A landscape with many valleys, sampled at points; each row gives a point and its height.
A ball rolls from a point to the lowest of its 2 nearest points, and stops where none of them is lower. Distance is the straight distance between rows; heights are no part of it.
K_164 h=630: [166 123 117 119 109  74 156 147 158  89 127 200 132 146 196 129 138 155
 154 185 105 111 107 155  75 136  96 151 153  99 190 107 142]
K_911 h=324: [179 168  73  88 132 134 145 161  62 100 110 158 157 115 132  91 120 104
 153 162 146 142 147 144 108  80 154 113 141 104 123 117 126]
K_330 h=180: [118 175 120 194 165 121  91 138 139 128 153 162 136 111 121 151 116 105
  90 132 145 159 169  87 149 116 136  93  48 158 115 114 119]
K_952 h=301: [123 188  95  49 159 143 156 162  48 116 133 130 125  79 122 125 125 108
 104 148 131 113  84 130  95  91 144 128 143 104  88 129 117]
K_353 h=137: [159 163 104 168 117 138 108 116 171 144 156 117 141  91 118 119 116 107
  94 112 148 143 128 126 177  87  93  61  82 153 134 114 134]
K_720 h=626: [ 89 159 139 127 148 133 176 174 136 124 157 147 150 117 119 132 118 194
 124 144 103  95 121 117  60 146 148  79 127 161 123 132  95]
K_292 h=433: [140 107 109 120 162 148 104 152 139 171 142 113 149 165 192 119 134 166
 146 104 144 163 131 123 134 138  72  98 144 100 106 144  85]
K_551 h=306: [128 106 152  77 173 128 144 150 131 167  93  70 125 153  70  97  92 114
 164 105 146 194 151 153 123 155  96 134 106 117  87  98 106]
K_307 h=471: [107  90 160 114 183 110 182  77 119 143 157 112 154 130  64 121 162 115
 111 130 135 121  90 133 112 191 119 124 149 111  77 114 139]
K_336 h=412: [131  99 157  88 156 133 123 164 140 179 163  79 141 173 179 141 179 143
 171  88 133 138  82 129  99 161  91 156 137 110 121 113 120]
K_129 h=392: [131 119 160 130  83 108  91  64  97 121  56  85 117 143 129 118  57 143
 142 155 126 149 180 180 144 104 140 197 159  98 124 144  84]
K_427 h=610: [ 90 131  79 115 127 134 117 147 103  89 100 194 150 129 100 122 118 174
 129 165 100 138 150 103  79 120 209 104 125 157 149 174 146]
K_228 h=341: [166 139  88  97 115 123 150 134 111 136  60 119 124 107 123 115  42 159
 150 171 150 135 153 182 137 122 119 125 146 138 147  71 135]
K_7 h=391: [127 141 111  59 107  91 136 122 171 144 122 186 120 139 130  92 114 100
 147 151  72 165 103 173  82 186 112 145 119  85 157 117 154]
K_941 h=617: [151 101 126 147 140 175 105 129 107 125 143  99 101 117 203 136 133 153
 108 135 125 110  66 117 153  97  64 145 157 122  83 126  83]
K_971 h=509: [142 139 122 128  89 154  97 152 154 162 135 138 117 136 166 147 110 174
 113 115  87 135 167 119 135 160 143 125 106 143 173 222  67]
K_652 h=353: [120  85 121 146 117 124 135  38 141 129  93  75  89  85  71 117  97 159
 151 136 131 152 112 138 152 105 121  79 144 101 144 151 124]
K_569 h=369: [121  87 116 103 134 126 133 162 109  84 141  88 118 158 131 146 154 114
 151 146 155  97 151 110  94 119 119 222 123 174 133 124 172]
K_21 h=273: [121 130 164  58 133 167 171 178 101 140  99 117 134 157  84 107 123 134
 159  96 163 135 142 169  78 119 188 107 121 129 133 103 138]
K_195 h=220: [120 168 105 164 167 101  95 143 125  81 151 137 114 133 125 126 118  75
 115 161 179 119 125  70 156  78 101 120  63 108 133 125 143]
K_912 h=571: [141  95 130 163  83 106 147 115 118 118  99 128 161 102  99 131 143 185
 148 173 110  97 138 134  83 102 122 108 167 193 150 114 111]
K_459 h=489: [111  86 149 184 149 125 133 116 115 122 150 129 146  99  97 138 180 124
 109 136 140 132  77 100 115 107 129 130 118 140 113  86 120]
K_773 h=186: [ 93 116 138 112 188 191 146 151 117 125 180  72 131 150 101 162 149 101
  91  86 158 113  76 106 144 127 139 131  96 131  75 100 150]
K_951 h=459: [110 111 161 171  99 107 112  97 128 110 133 167 108 146 120 160 143 138
  98 123 108  92 163 118 136 174 159 164 168 124 123 143 103]
K_677 h=257: [112 123  99 135 139 131 137 141 157  94 194 178 119 139 133 169 191 115
  54 125  78 106  84  83 137 163 127 111 114 116 101 132 165]
K_125 h=221: [136 140  93 122 151 149 162 153 134 114 189 104 135  97 120 170 181  95
  70 116 129 118  62 118 147 140 121 109  92 149 109  91 187]
K_593 h=298: [139 137 101  97 149  92 143 155 139 129 123  63 102 115 164 122  86 172
 180 171 163 101 108 131 111  94  88  87 150 128 141 127 145]
K_883 h=505: [125 126 132 139 120  88 156 175  91 138 102 151 102  77 118 149 141 142
 100 113  61 105 107 110  69 101 125 143 181 103 102 102  49]
K_5 h=523: [131 180 169 191 144 136 145 120  55 153 125 120 153  87 155 158 167 135
 127 167 162 103  91 120 148 126 164 135 117 178 147 141 121]
K_220 h=414: [167 132 107 131 156 138 129 153 120 140 168  93 196 154 146 109 170 100
 139 147 184 131 153 109 104 157 100 153 104 205 123 144 145]
K_829 h=434: [125 165 145  88 172  95 128 139 109 185 157  79 151 132 121 123 171  86
 138 154 166 129 106 107  69 119  88 153  92 168 103 140 157]
K_515 h=327: [129 135 146 120 119 127 130 146 121 170  87  59 141 122  73 110  79 168
 127 122 133 168 184 155 119 127 119 122 109 171 113 135  91]
K_993 h=336: [169 160 110 131  98 118 126 131 138 118 136 144 182 144 129 103 137 122
 172 126 188  99 198 143 159 117 130 113 142 143 158 100 154]
K_225 h=539: [106  79 146  95 121 145 123 116  88 150 119  70 137 142 106 154 198 143
 161  92 109 121 122 126  87  96 101 174 170 141  72  89 126]
K_909 h=628: [178 158 119 163 133 163 140 136  85 132 159 137 146  95 198 132 102 147
  87 150 141 103 107 139 154 140  97 122 144 126 119 161  77]
K_965 h=279: [127  97 149  94 132 140 130 184 124 140 103  94  99 152 105 115 116  78
 151  79 133 140 158 123 135 160 135 196 113  85 107  94  93]
K_805 h=658: [158 119  92 118  98 124 152 168 125 139 128  87  86  78 126 151  98 178
 126  67 103  95 101 134 136 112 122  69 195 110 130 143  78]
K_656 h=642: [159 143 130 124 137  72 141 138 103 128  92 172 110 129 183 107 100 142
 170 175 130 124  89 161  97 143  89 151 168  50 167  84  95]
K_676 h=366: [141 168 143  76 120 118 139 126 122 115 135 151 134 149 117 135 110 116
 154 163 110 106 118 171  86 105  71 152 133 138 105  30 180]
K_729 h=346: [ 65 107 182 121 139 124 156  99 117 149 111  72 128 119  54 131 110 160
 114  99 114 136 151 131 110 120 144 121 145 155  92 160  97]
K_414 h=498: [102 116 141 101 122 168 141 182 152 123 144 152  76 150 130 128 101  92
  79  63 120  94 123 131 135 160 174 174 102 102 140 147 145]
K_210 h=666: [111 102 104 126 104 119 155 123 119 120 116  79  67  72  93 154  84 143
 118  75 109 108 103 129 163 138 154 135 167  84 140 174 109]
K_608 h=674: [ 90  82 140  95 113  91 141 122 142 115 121 121  49 122 107 136  65 138
 113 104  88 116 109 120 118 161 125 188 155  54 137 167 101]
K_202 h=518: [149 121 146 141 166 130 151 136 139 125 120 180 173 139 170  76 148 116
 157 146 153 138 105 126 112 151 153  83 122  93 157  97  96]
K_545 h=511: [135 128 130 121  99 166 143 195 171  96 134 163  86 156 113 154  65 136
  82  99 102  89 182 133 129 144 167 141 115 169 139 154 135]
K_626 h=274: [173 125 119 132 148  87 168 196 132  84 162  89 140 130 109 120 144 117
 172 136 167  82 152 115  93 111  91 130 148 144 138  73 123]
K_324 h=323: [118 131 152  76 130 113 143 128 108 135 134  46 108 140 133 103 107 151
 170 145 162 106 122 141  91  67  99 138 148 151 127 186 145]
K_176 h=602: [157  93  89 176  87 154  81 123 103 119 123 136  90 110 188 176 147 137
 127 102 102 143 126 107 183  98  86 155 153 106 122 133  87]
K_923 h=493: [132 182 116 177 110 131 102  74 185 156 153 149 109 103 188 159  91 170
 119 163 106 133 151 135 157 148 110 104 100 137 177 204  82]
K_248 h=517: [154 208 114  97  87  89 106 111 159 221 121 104 138 115 146 109 105 103
 140 111 118 157 155 173 150 163  70 143 117 119 159 143 144]
K_32 h=401: [121  74 210 140 140 153 149  49 148 138 118 129 101 163  96  53 140  98
 127 127 151 166 157 157 116 106 125  81 135 100 131 160  94]
K_919 h=543: [137 113 130 163 183 134 126  38 142  79 112 166 141 134  73  89 129 134
 129 164 142 147 168 128 142 146 170  55 135 138  90 137 115]
K_623 h=307: [176 133 104 133 154  84 180 158 135 128 136 110 191 128 104 115 148  98
 165 118 164 111 198 129 140 168  94 142 156 153 143  77 107]
K_704 h=191: [ 76 125 174 155 101 128 121 143 184 156 119 154 120 152 117 150 142 119
 132 107 118 123 122 113 125 126 166 133  64 164 180 121 182]
K_435 h=521: [150  61 110 155 152 169 120  59  95 140 158 129 196 118 130 125 169 125
 103 129 114 178 120 115 128 165 120 128 145 164  52 121  90]
K_241 h=503: [173 150  91 129 137 129 141 127 161 125  86 200 186 129 131  63 127 131
 165 152 134 145 168 127 115 174 179  99 138 140 164 131 105]
K_314 h=320: [148 128  70  80 151 133 144 131  88 120  84  98 137 136 159 112  65 176
 190 160 172 146 128 179 149 156 139 115 150  92 162 132 150]
K_74 h=588: [ 89 107 100 127  96 151  98 135 116  92 131 179 144 120 177 160 196 157
 101 141  86 143  87 103  91 116 170 126 118 142 161 180 187]
K_111 h=507: [ 98 151 135 176 166 123 114 139  72 130 141 128 135 109 162 173 163 129
 112 168 150 116  87  91 115  68 120 156 100 162 106 119 140]
K_190 h=383: [105  74  95  85  91 121 109 146 140 141 101 139 137 136 115 121 101 173
 138 137  72 189 150 150  63 158 124 136 117 157 122 163 112]
K_792 h=289: [ 99 113 124 135 141 141 112 108 195 111 186 195 153 169 132 135 181 156
 100 132  75 126 133 100 112 188 129  79 141 140  96 115 164]
K_287 h=504: [156 180  80 115 124  89 141 131 192 184 112 146 183 117 155  86 136  88
 153 107 127 167 176 134 155 202 104 117 102 141 195 152 123]
K_83 h=639: [149 132 138 190 121 139 135 139 109 170 134  80 128  77 166 157 124 167
  93  93 110 131 113 115 159 156 119 110 150 152 114 153  53]
K_80 h=486: [ 87 149 141 166 118 170 126 134 119 108 129 160 113 115  96 191  90 173
  91 123 130  94 137 139 162  97 168  91 100 155 108  88 136]
K_106 h=554: [177 131 154 211  92  92 136  64 129 126 122  94 165 104  81 123 136 116
 145 140 145  98 166 132 170 109 107 130 169 156 140  89 119]
K_607 h=522: [141 108 142 157  99  89 151 169 106 123  86 146 103 113 119 117 107 114
 129 126  88 126 148 123 114 142 127 175 176  71 122  56  50]
K_323 h=605: [152 116 131 108 101 125 163 115 155 101 160 128 158 132 120  94  84 158
 109 174 105  70 129 154  77 145 103 110 161 173 130 174 137]
K_461 h=286: [130 105  99 126 158 169 102 130 108 113 169 124 158 184 163 154 147 110
 113 100 132 151 138 131 140 200 156 153 120 141  78 162 148]
K_132 h=427: [150 109  70 109 141 131 123 212 152 120 114 124  85 144 179 146  91 134
 125 144 123 163 143 118 145 127 120 149  77 124 164 134 142]
K_791 h=594: [157 132  76 137 119 125 142 106 171 102 158 152 183 125 161 110 143 197
 135 175 102 113 136 104  99 154  87  86 153 161 142 144 121]
K_617 h=370: [147 150  84  90 127  76 116 156 144 118 152 171 119 144 107  97 106  75
 129 142 116 124 137 115  95 158 139 152 110  98 159 163 152]
K_360 h=475: [111 192 155 132 138 125 132 123 137 165 122 133 144 142  69  98 121 109
 138  98 161 141 186 125 131 144 180  83 105 130 127 160 121]
K_88 h=238: [179 158 132 105 121 130 164 179 110 130 123  88 120  93 130 124 161 107
 164 102 174 104 114 141 121  71 102 100 157 130 124  81 137]
K_434 h=584: [135 137  89 152 111 113 131  75 129 120 128 120 154 109 114 116 115 203
 167 187 124 120 153 117 111 111 115  56 162 146 150 152  93]
K_237 h=258: [104  92 104 112 177 182  94 173  97  98 148 100 126 163 183 138 118  99
 110 126 145 171 129  98 133 133 141 169  65 142  89 172 127]
K_185 h=487: [130 138 145  93 134 153 110 137 112 141 118 147 101 129 187  98 108  79
 122 130 141 159  75 117 128  90 111 136  83  66 131 111 118]
K_108 h=544: [151 148 152 160 102 120 127 124 128 141 130 140 147  95  79 100 129  60
  92 105 128 118 142 122 130 111 154 156  97 186 139 138 121]
K_587 h=649: [152 168 123 130  87 148 134 148 109 181 112  91 123  99 141 153  78 203
 126 101 107 103 154 156 129 129 114  92 182 173 110 144  78]
K_438 h=384: [101  69 183 125 156 132 132  77 176  89 155 100 102 168  65  86 126 115
 124  98 157 121 138 129 131  90 126  76 138  95 106 157 133]
K_231 h=495: [131 146 147 213 128 128 102 135 139 125 123 192 118 140 179 136 108 119
 105 154 141 126 102 124 183 142 157 106  76  92 169 105 114]
K_426 h=555: [131 106  69 152 168 124 135 100 174  89 135 144 169 135  89 103 105 152
 131 165 146 153 147 112 161 177 139  42 119 122 109  87 155]
K_212 h=368: [ 97 109 164  90  98 153 119 110 163 140 167 153 106 181 157 156 144 120
  90 121  81 114  96 145 127 158  81 182 123 125 109 136 183]
K_601 h=604: [171 170  97 149  88  80 141 150 123 102 120 128  79 112 151 176 140 164
 170 141 146  70 132 138 146  88  88 139 189 128 155  84 159]
K_618 h=450: [157 147  94 118 135 117 106 197 113 173  80  91  96 130 196 148 111 116
 157  99 141 146 158 122 152 100  90 147 116 130 112 102 139]
K_972 h=345: [127 138 128  59 100 151 122 127 138 145 126  91  89 143 122  95  78 139
 146 110 125 153 118 166 127  93 110 123 120 109 128 173 143]
K_406 h=248: [127  99 125 130 149 174  96  99 162  64 178 118 128 168 118  86 143  68
  73  91 131 138 141 122 154 112 166 113  93 141  84 157 158]
K_150 h=534: [155 152 149 148 158  93 146 168 133 146 114 165 152 128 185 118 173 144
 185 141 137 133 102 141 100 117 103  91 130 121 166  44 117]
K_556 h=365: [ 63 117 197 107 168 102 162  67 167 130 170  93 123 120  45 122 138 141
 108  76 135  99 126 107 122  84 113 113 158 129  99 175 146]
K_340 h=470: [164  96 123 130 113 123 129 166 157 131 142 156 148 156 116 126 131 135
 115  88  90 135 184 110 101 182 114 132 172 109 108 129  51]
K_908 h=600: [ 76  92  99 145 116 120  90 143  94 112 101 160 127 111 121 179 147 175
 125 149 105 160 142  99  98 114 162 154 110 172 138 155 158]
K_441 h=329: [138  51  90 141 119 107 150  76 132  92 110 112 128  69  84 100 162 137
 141 129 112 135  87 120 124 127 144  93 165 123 146 137 145]
K_448 h=143: [ 92 171 150 146 101 126  91 134 156 165 111 114  87  82 115 141 153 101
 130  80 128 134 130 100 156 101 176 113  64 139 188 176 153]
K_157 h=478: [ 90 154 151 142 113 127  95  65 148  97 151 178 130 172 141 155 117 166
 114 162 117  90 162 137 145 147 133 131 143 135 105 141 165]
K_939 h=483: [139  87 120 114 127 188 144 177 140 116 141 135  83 141 160 169 149 106
  98  82 111 116  68 131 154 157 137 175 116 112 124  98 134]
K_505 h=393: [147  79 116 133 154 155 126 119 130  93 155 105 148 156 150  96 148  74
 105 159 150 110 116 104 104 129 128 207  87 190 124 160 165]
K_784 h=347: [150 144 110 110 125 106 114 127 100  80 124 195 151 134 109  95 148  74
 148 159 150 129 145  97  97 112 169 135 137  89 145 116 149]
K_430 h=225: [ 65 125 117 125 178 119  81 163 111 101 132 127  85 181 134 172 101 118
 135 116 148 140 166 101 147 133 129 169  90 107  91 143 139]
K_377 h=276: [125  96 141 147 152 138  91 142 188 101 130 143 136 138  73  77 158  76
 117  91 137 139 161  97 136 114 201  97  89 179 131 152 171]
K_180 h=616: [169 138 141 120  82 121 141 149 145 106 157 157 138 175 164 126 125 141
 138 144 120  81 138 144  97 142 104 171 158 150 160 152 144]
K_84 h=479: [ 88  78 173 159 113 123  97  85 112  99 159 155 124 134 121 180 170 127
 104  93  86 122 146 109 126 131  93 179 166 116  76 125  93]
K_823 h=506: [139  62 136 155 115 154 141  94 142 150 149 139 182 106 127 134 182 160
 110 138  88 132  81 131  97 143 107  98 143 161  89  95 108]
K_806 h=429: [112 164 172 161 106  88  98 122 134 172  77  76  85 133 162 154  84 170
 132 123 123 131 146 141 171 104 147 120 149  72 138 131  79]
K_133 h=254: [129 201 130 145 155  97 110 117  58 118 132 132 118  95 104 118 137  91
 126 160 169 111 112  98 150  68 153 102 128  96 136 159 146]
K_949 h=589: [134 135 137 182  67  84 142 137 126 125  85 134 100 116 111 183 136 163
 163 135 128  82 154 128 157 122 146 139 164 114 205  79 149]
K_686 h=344: [ 94 115 169 102  97 167 136 121 173 148 182 149 134 162 119 149 153 133
  98  89  89 112  72 146 132 140 103 100 124 113 101  51 179]
K_211 h=426: [ 76 167 140  84 133 129 122 138 149 177  98 162 111 115  94 104 117  89
 133 106 110 176  88 125 102 112 183  94  83  60 168 167 146]
K_3 h=462: [161  68 134 188 103 170 149 131 147 110 141 131 103 116 162 162 123 143
  94 108 131  97 101 141 176 166 128 143 130 161 144 137 136]
K_598 h=520: [166 160 112 100 151 137 149 153 150  94 137 147 154 152 226 122 188 120
 143 145 125 142  60 137 103 108  98 113 135  85 156  53 155]
K_681 h=94: [133 192  79 152 116 141 105 128 137 140 152 108  97  70 129 150 132  74
 105  99 144 141 110 124 195 127 135  97  69 126 154 143 176]
K_213 h=446: [114 190 178 150 111 115 136 101 115 186  96 136 113  93 126 121 106 153
 124 122 108 104 126 126 125 108 161  92 135 103 142 143  72]
K_480 h=575: [ 84 136  97 135 141 155  98  94 121  69 147 159 156 173 178 156 180 153
 100 164 106 155  98  98 135 154 180  87 103 124 128 147 191]
K_975 h=452: [113 173 152  97 146  74 114 137  88 162 160  99 114 146 100 122 152  68
 134 138 128 135 141  93 110 128  76 199 120 112  87 137 110]
K_537 h=440: [ 96 141 143  84 184 128 139 136 117 171 117 133 125 134  84  99 129  88
 120 135 141 201 102 106 121 142 145  64  64  80 106 123 125]
K_921 h=619: [ 77 148 143 138 118 141 143 116 146 121 137 193 142 123 121 118 131 187
 112 158  75  83 113 105  60 124 203 109 119 166 140 190 108]
K_943 h=270: [149 138 140  98 120 132 174 146  70 113 114 118 129 102 106 112 193 143
 174 134 141  78  90 140  89  39 128 111 200 115 115  93 123]
K_812 h=564: [124 122  92 153 165 160 120 106 137  81 131 140 151 152 162 103  98 159
 117 175 139 156 114 131 151 149 169  72  93 116 133 140 154]
K_934 h=472: [132 148 128 126 131 120 110 157 116 193  86 129 100 103 179 126 144 107
 122 122 114 166  80 129 129 118 123 123 105 129 119 103 117]
K_761 h=268: [137 160 114 118 126  98 165 131 174 124 136  99 103  89 129 136 116 143
 148 142 138 108  75 151 145 130 107  66 121 129 162  82 184]
K_181 h=488: [143 116 126 157 116  82 128 172 109 128 133 174 146 115 125 143 148 137
 101 159  70 143 151  86  62 133 101 143 159 120 117 154  46]
K_38 h=259: [ 84 134 125 149 165 112 116 113  72  89 124 120  83 125 138 182  89 153
 114 145 139 104 110 104 160 132 129 165 129  97 102 173 111]
K_526 h=454: [ 84 113 173  94 196 137 172  94 136 180 137 117 140 134  80 107 166 103
 108 132 133 175  70 117  96 116 111 107  90 131 101 104 136]
K_39 h=499: [ 78 189 143 118 127 165 112 140  75 143 109 172  99 117 139 183  94 153
  89 134  95 128 115 162 143 104 140 124 105 121  87  96 144]
K_35 h=302: [142  80 110 114 122 110 154 122 119  95 121 139 129 109 108 105 184 140
 174 133 144 132  76 112  99  94 133  71 168  69 131  88 125]
K_679 h=490: [154 157  91 115 132 130 131 159 138 148 101 141 155 108 108  90 126  92
 145  99 129 173 190 124 140 178 187 103  90 131 170 164 112]
K_487 h=342: [ 45  83 157 109 146 114 136 154 117 130 110  70 124 149 129 141 140 134
 167 101 139 127 135  89  97 107 138 234 115 143 153 167 152]
K_627 h=535: [159 151 171 171 158 164 167  87 108 160 152 109 180 129 123 126 174 133
 140 150 190  96 117 143 145 146 149 111 134 184 123 120 139]
K_788 h=420: [146  81 165 161 126 116 139  91 147 133 113 126 134 120  92  89 126  98
 128 105 130 145 139 129 135 175 144 103 138 117 131 159  76]
K_201 h=297: [149 142 109  88 152 159 166 178 101 107 116 121 152 154 148 110  99 140
 165 113 184 130 126 177 135 183 185 102 130 122 166 106 143]
K_494 h=363: [160 130 138  72 101 123 152 109 128 124  93 117 151 140  98  83  81 121
 152 167 167 123 155 184 108 104  84 165 140 161 135  83 156]
K_481 h=447: [ 85 130 135 173 133 105  97 119 116 146  49 111  58 123 160 208  57 188
 124 166 121 154 133 143 180 128 161 144 110 100 144 119  97]
K_680 h=343: [124 166 120  98 148 125 125 124 109  85 179 154 160 165 102 136 153  95
 118 167 144 103 124 136 123 157 115 141 127 124  94  70 192]
K_6 h=482: [107 142 194  75 130 125 159  80 104 158 149 142 133 155  65 122 129 120
 130 134 124 120 120 141  94 147 100 126 177 101  66 142 135]
K_648 h=403: [128  67  60 110 113 115 103 197 166 121 128 114 123 126 135 136 125 143
 154 111 111 191 158 110  80 126 122 119  96 161 156 165 118]
K_466 h=361: [178 176  72  99 127 117 141 135 148 145  97 130 161 122 158  98  99 115
 162 115 184 109 172 164 175  99  79  91 160  81 161  88 118]
K_969 h=364: [108  70 116  80  91 163  90  90 128 124 105 118 110 148 114 130  87 152
 132 111  91 160 141 163 116 123 114 169 135 117 100 152 133]
K_579 h=468: [103 165 147 107 113  87 101  92 119 143 153 135 136 144  79 135 116 121
 110 140 100 112 151 108  88 112  65 146 143 127  94 162 108]
K_959 h=557: [172 140 127 146  56 156 128 160 102 118 133 132 143 109 116 149 135  96
 102 103 135  89 166 149 137 101 142 173 130 199 129 126 144]
K_293 h=556: [116  78 126 156  94  94 106 132 108 127  95  88 131 119 104 165 169 178
 156 133 113 124 147 103 100  79  91 151 187 159 100  80 116]
K_575 h=587: [184  98  72 155  92 151  83  84 125 100 115 167 132  94 203 113 141  82
 122 124 113 152 107 141 205 116  88 157 138  85 152 141 128]
K_712 h=231: [112 141 164 131 117  76 142 140 173 144 121 121 108 124  97 134 124  98
 136 133 126 103 115 136 115 148 107 144  91 154 167  75 184]
K_536 h=439: [137  63 154 185 123 127 137  77 151 111 139 142 104  91 112 125 132 110
  89  96  91  99 112 137 160 195 172 144 167 150 127 176 102]
K_257 h=477: [145 179 115 181 143 147  99  78 137 141 144 166 144 119 203 108 110 119
 128 137 140 144 134 135 191 158 155  88 102  98 171 184  84]
K_482 h=287: [ 58  77 134 139 172 157 136 124  85 113 117  88  87  96 153 170 106 162
  98  95 118 120  74 103 149 126 150 188 134 130 118 165 119]
K_442 h=513: [163  89 123 184 150 142 102 120 159  85 100 190 118 143 143  94  95  83
 104 131 148 110 140 126 179 156 174 132 116 130 142 103 124]
K_483 h=373: [120 104 155 126  94  91  99  37 109 106  83  84  98 110  81 111  83 152
 139 154 149 138 156 170 144  51 126 135 155 117 135 166 122]
K_98 h=315: [ 44  74 166 130 150 142 145 127 129 126 134 107 115 147 127 187 152 162
 134 104 125 103  89  94 136 114 144 185 116 132 136 123 175]
K_775 h=494: [102 152  84 101 100  98  81  89 135  95 128 156 124 146  90 147  85 143
 137 167 132 135 173 139 128 122 122 143 118 121 122 131 201]
K_366 h=317: [116 154 157 107 113 134 128 131 147 107 154 194 161 166 112 121 164 132
 129 121 114 102 119 140  93 136 149  76 138 114 112  78 171]
K_56 h=217: [ 86 116 126 125 179 138 113 136 156 102 196  80 106 128  94 125 137  80
  77  97 145 124 121  83 150 104  98 117  67 140  86 138 149]
K_66 h=502: [125 133  99  78 122 161  97 147 126 115 126 129 104 141 227 130 179 110
 152 122 119 155  69 107 161 114  99 141 105  52 141  87 162]
K_802 h=532: [134  68 114 122 157 158 122  38 127  84 144 127 164 162 102  90 159 129
  98 147 124 162 131 125 135 151 120  89 157 115  50 128 122]
K_869 h=390: [114 132 145  90 118 156 109 104 130 172 171  96 134 172 179 155 143 138
 150 107 112 141  86 162 138 167  79 171 148 108  96 171 156]
K_818 h=572: [147 134 131 205  87  57 102 116 155 131  90  94 138 108 142 118 143 145
 171 154 169 106 173 121 164 108 103 145 149 137 207 106 126]
K_966 h=410: [116 122 147  83 125 102 149 178 165 155 102 159  91 120 126  82  96  83
 142 121  92 163  71 156  90 142 155 137  81  89 180 116 154]
K_990 h=547: [141 156 142 123 139 153 172 114 119 159 115 120 182 114 114  92 143 160
 161 169 149 124 132 149 112 144 133  63 122 181 134  91 135]
K_970 h=461: [133 185 159 170 129 131 116 110 130 137 144 134 128 118 136 121 137 130
 150 126 134 115 157 105 146 135 190  77 123 108 167 188  70]
K_668 h=524: [ 76 137 169  80 147 163 107  81  77 149 147  99 137 153 117 178 176 107
 128 105 128 108 118 109 115  83 125 216 122 144  70 117 161]
K_502 h=280: [136 170 121 109 126 154 136 142  65 138 116  92 102  80 102 121 112  93
 115  98 158 123 108 121 147  68 161 121 145 118 105 168 116]
K_557 h=247: [154  79 139  76 123 154 163 163  98 142  72  96 141 133 112 102 146 105
 180  83 142 164 135 175 106 144 173 179 129 129 145  81 133]
K_170 h=529: [161 160  79  98 113  72  84  94 162 169 140  96 132  98 120 105 128  74
 142 139 123 178 144 126 149 120  59 129 113 118 144 174 149]
K_440 h=510: [ 64 164 149 102 134 168  99 105  69 121 146 165 141 132 117 163 121 116
  82 123 109 137 128 131 125  72 152 175 119 128  59 142 148]
K_471 h=451: [160 136 108 123 142 155 139 187 147 170 148 110 156 155 153 135 124 133
 131  55 135 124 165 147 164 183 106 120 153 116 120 126  76]
K_78 h=525: [140  99 121 130 125 189 128 168 205 117 157 137 118 153 149 111  95 141
  87  98 101 119 142 115 142 174 173  91  99 159 137 187 100]
K_61 h=530: [191 122 114 167  99 125 105 140 159 101 101 173 144 141  76  75 109  59
 105 114 163 120 201 115 149 120 162 141 125 173 147 114 123]
K_594 h=537: [171 128 152 184  93  89 133 145 111 123 113  97 122 112  95 129 129  62
 118 129 134 112 174 122 159 121  99 194 162 118 128  61  92]
K_405 h=469: [ 67 115 167 201 124 116 104  92  95 115  82 161  82 119 116 199 114 150
  94 138 114 138 153 142 191 126 169 131 105 133 131  85 125]
K_718 h=411: [133 139 163 126  92 101 103 111 130 182  59  67  92 140 158 108  53 172
 131 143 125 129 134 169 143 103  92 159 155 136 124 129  94]
K_251 h=573: [183 125  81 132  94 157 121 133 122 112 144 143 140  95 149 119 139  77
 118 141 128 121 111 133 156  97  85 156 134 150 137  97 164]

Where does a ball stop that starts at each point below?
K_545 -> K_557
K_307 -> K_681
K_934 -> K_681
K_921 -> K_459
K_805 -> K_88
K_150 -> K_88
K_975 -> K_430
K_164 -> K_88
K_287 -> K_88

Two balls start at each pair of points below. Name the first point that both come to, or write -.
K_656, K_185 -> -
K_78, K_442 -> K_257
K_210, K_481 -> K_806
